Each scene shows the same named points in several views. A view is turned or mirrored, shifted and resized as a whole, has a little noise and may leave points out.

Scene 1
View 1
Z_867: [ 10   0  12  16   3   0 -11   3 -24  16  -8 -18 -13  -6  -9  -1   0  13
   0   3]
Z_814: [  2  -1  10   2   4  -5 -21  -6 -10  -3  -7 -13 -20 -15  -3  -6 -10   9
  -5  -9]
Z_855: [  3  -7 -15  -1   2   2 -14   3  -9   2  -8 -22   0 -23  12   8 -30  40
  -8   9]
Z_316: [ -3  -1   2   4   2 -10 -16  -2 -13  14  -2 -25 -13   4   0  -2  -9  27
 -10   6]
Z_81: [ 17  -9   0  20   4  14  -5  16 -35  17 -20 -16   5 -27  -7  13 -14  27
   8   4]
Z_517: [ 13  -1  18  15   4   3 -15   2 -24   5 -13 -10 -18 -21 -13  -3  -2  -1
   3  -8]
Z_956: [  2  -5  -5   8   2  -4 -10   5 -20  20  -6 -27  -3  -2   1   7 -13  36
  -7  12]
Z_707: [  7  -5   9   4   5   4 -20  -2 -14  -9 -14  -6 -15 -32  -2  -2 -18   7
   1 -14]
Z_44: [  0  -5  10  11   5  -5 -15   3 -25  15 -14 -17 -10  -5  -9   0  -5  21
  -1  -7]
Z_301: [ -4  -7   8  11   6  -7 -15   5 -26  18 -16 -19  -7  -1 -10   1  -6  27
  -2  -9]
Z_447: [  9  -1   6  10   3   0 -14   0 -18   8  -6 -18 -14 -13  -5  -1  -7  14
  -2   4]
Z_46: [ -1   1  10   5   3  -9 -18  -4 -13   7  -3 -19 -20  -2  -4  -7  -4  13
  -7  -1]
Z_313: [  9  -5   5  17   4   4 -10   8 -29  17 -15 -18  -4 -13  -8   6  -7  22
   2   1]
View 2
Z_44: [-16  -9  -3  -6 -20  12  10  -8  -2 -19   2   0 -13  10  -5   0 -21   7
  -4   2]
Z_81: [  1 -10  -6   7   0  -2  26  18  11 -24  -1  31   6   7  20  14 -10 -13
 -14  17]
Z_855: [-23   5 -18  17 -44   0  16  13   8  14  15  26  -5 -17  19  38 -22  13
 -20  -1]
Z_447: [-11  -1 -16  13 -24  14  11 -10   0  -2   3  12   2   8  -2  -1 -11   6
   3  -1]
Z_956: [-24  -6  -6  -2 -38   7  11   7   5 -18   9   8   0   5  16  26 -37   6
 -18 -13]
Z_316: [-27  -5  -9  -3 -45  15   2  -9  -1  -9   9  -5  -5   8   0  13 -33  14
  -8 -20]
Z_301: [-18 -10   0  -9 -22  13  10  -5   0 -23   4  -2 -12  11  -1   4 -27   5
  -7  -2]
Z_867: [-11  -9 -10   2 -17  16   8 -11  -1 -22  -1   2   6  20  -2  -7 -18  -1
   2  -8]
Z_46: [-21  -3 -14   4 -38  21   1 -21  -6  -3   6  -5  -4  11 -13  -5 -20  15
   5 -12]
Z_814: [-14   3 -19  15 -34  20   5 -27 -10  15   6   3 -13   2 -22 -12  -3  20
  12   3]
Z_313: [ -9  -9  -6   2 -12   8  17   3   4 -24  -1  14   2  12   8   5 -17  -4
  -7   5]
Z_517: [ -3  -5 -14  12  -9  16  12 -15  -3 -10  -2  11   0  13  -9 -15  -1   2
   9   8]
View 3
Z_301: [  8  -1  12 -12  18 -18 -16   7  -9  -1  30  -3  -4   4  -2   7   1  12
   0  10]
Z_956: [ 21  12   7 -16  22 -20  -4  27 -10  -8  39  -6  -2   1  10   4  -5   9
  17  12]
Z_313: [  9  15  12  -1  33 -21  -2   6 -15  -7  29   3 -16   8   4   7 -10  10
   1   7]
Z_814: [  9   3  11   7  18  -2 -14  16  -3  18  28  11  24   4   4   1   2  -4
 -28  10]
Z_44: [  7  -1  13  -9  21 -15 -16   5  -7   2  27   1   0   5  -1   5   2  11
  -8   8]
Z_707: [  8  12  15  15  41   1  -8   5 -11  10  16  16  16   8  10  -6   4  -2
 -40   4]
Z_855: [ 35  25   9  -9  42  -6   4  43 -10 -12  36  -3  18   0  29 -12   3  -1
   1   8]
Z_517: [  0   7  13  13  29  -9 -10  -2 -11  11  21  14  -1  10  -2   6  -6   3
 -26   7]
Z_46: [  8   1   9  -1   6  -9 -16  20  -3  18  35   6  15   3  -3   9  -4   1
 -11  13]
Z_81: [ 12  25  15   1  57 -21   5  -1 -22 -19  20   4 -24  10  13  -1  -6  12
  -5   3]
Z_867: [  2   7  10   4  18 -17  -9   5 -10   9  30   9  -8   8  -6  12 -11   5
  -7  11]
Z_447: [  9  13   9   7  22 -11  -6  16  -9   9  31   9   4   6   3   7  -9   0
 -12  11]
View 4
Z_956: [  8 -38  12   4  30  13  36 -20  18 -12  26  22 -19  13  -4  10  -1  15
 -19  18]
Z_867: [ -6 -15  18 -16  13 -11  20  -7   0  -4  17  15  -7  -5 -17  11   2  -3
   2  17]
Z_313: [  1 -30   9   5  29  -4  21 -19   2   2  13  21   2  -7 -16  -4   0  -1
 -12   8]
Z_46: [ -8  -7  20 -17   2   1  27 -10   8  -9  22  13  -9  10 -26  29   5  -1
   4  20]
Z_814: [-11   2  15  -9  -5   4  25 -21   8  -3  19  14  10  12 -43  28   7 -12
   0  16]
Z_44: [ -7 -18   7  -6  22   2  30  -9   7   2  16   9   1   3 -16   9   8  -4
   0   6]
Z_301: [ -4 -23   7  -7  27   4  31  -7   8   0  17   8  -6   3  -8   8   7   0
   0   7]
Z_707: [ -9   1   9   6  -2   3  20 -35   3   4  13  19  30   8 -57  17   4 -18
 -10  10]
Z_855: [ 14 -31  10  25  19  30  38 -48  26 -13  28  32   3  27 -31  18  -2  10
 -36  17]
Z_316: [  0 -20  18 -10  14  11  37 -12  18 -15  28  14 -20  17 -11  27   6   9
  -4  21]
Z_81: [  8 -42   3  22  41  -6  17 -32  -2   7   9  29  12 -13 -18 -21  -5  -2
 -29   4]
View 5
Z_814: [ 24  15   4  12   0   3   0   4   7 -16   8 -19  -2 -13 -14 -17 -23 -19
 -19  13]
Z_855: [-10  -7  10  -2   3   3 -11   0   8 -17 -14  15 -32  15   0 -28 -12 -11
 -14  39]
Z_301: [ -1  34  13  12   0   4  16   0  19   1   3   3  -9  -7  15 -19 -32 -10
 -12   5]
Z_44: [  3  35  12  16  -7   5  15  -1  20  -6   5   4  -8  -9  13 -20 -31 -11
 -12   2]
Z_313: [ -5  20  15   5   6   3  21   2  12   2  13  -2 -14  -1  18 -18 -25   3
   0  15]
Z_81: [-16   6  19   3   3   5  26   0   9  -3  23   4 -21   9  26 -19 -17  22
  14  25]
Z_956: [-13  23  16  -2  10   2   6   2  18   8 -16  14 -24   6  18 -25 -27 -14
 -13  20]
Z_316: [  4  30  10   2   9   0   2   2  17   6 -18   3 -14  -6   3 -22 -32 -27
 -23  12]
Z_707: [ 19   0   2  14  -7   5   3   2   1 -30  24 -20  -6  -9 -15 -16 -12  -3
  -8  22]
Z_447: [ 10  16   9   2  12   1  10   6   8   1   8 -14  -7  -8   1 -15 -25 -10
 -10  18]
Z_517: [ 16  18   8  10   4   3  20   4   7  -7  26 -22   0 -14   2 -12 -23  -1
  -3  12]
Z_46: [ 20  32   8   8   8   2   7   5  14   2   0 -16   1 -19  -6 -16 -32 -26
 -23   5]
View 6
Z_814: [  9  -3 -11  14  11 -11  14  -7   9   9  13  -3   4 -22  -8  -5  21   8
   5  -4]
Z_707: [ -3   7 -11   7   8  -4   8   6   6   3  19   0   4 -28  -8  10  29  -2
 -12 -11]
Z_447: [  5  12  -2  13   8 -12  20  -7   1   1  10   3  13 -21 -17  -9   5  -4
   9  10]
Z_855: [ -8  -9  11  -1 -12 -33  29 -24  -2 -30  24  15  15 -22 -37  11   1  12
 -13  -1]
Z_301: [  6   4   3  18  -8  -9  24 -17  -1  22   6   4   4 -28 -30  -7 -19  -5
  12   8]
Z_316: [ 13 -10   2  16  -1 -23  30 -31   1   7   9   2  10 -20 -25 -14 -10  11
  18  10]
Z_313: [ -4  21   5  13  -6  -7  21  -5  -5   8  10   8  12 -27 -30  -2 -14 -18
   4  11]
Z_44: [  6   4  -1  17  -4  -6  21 -13   0  23   7   3   3 -29 -26  -7 -11  -5
   9   4]
Z_517: [  1  22  -8  16   9   1  11   6   1  14   9   0   7 -26 -11  -4   8 -14
   5   4]
Z_81: [-18  31  12   6 -13  -5  20   5 -12  -5  17  16  15 -31 -41  10 -18 -29
  -9  11]
Z_46: [ 15  -2  -7  19   9 -14  21 -17   6  14   7  -2   7 -19 -10 -16   6   9
  17   6]
Z_867: [  7  19   0  17   5  -5  20  -7  -2  13   5   2  12 -22 -18 -15  -8 -11
  17  16]
Z_956: [  1   0  14  11 -10 -24  34 -29  -6  -5  12  12  14 -22 -37  -7 -22   2
  10  15]

Which points are out of place in each view (at most two, in the order of its rows)? Write none if all are in place.
view 1 | Z_517, Z_301
view 2 | Z_447, Z_814
view 3 | Z_313, Z_707
view 4 | Z_867
view 5 | Z_44, Z_46
view 6 | none
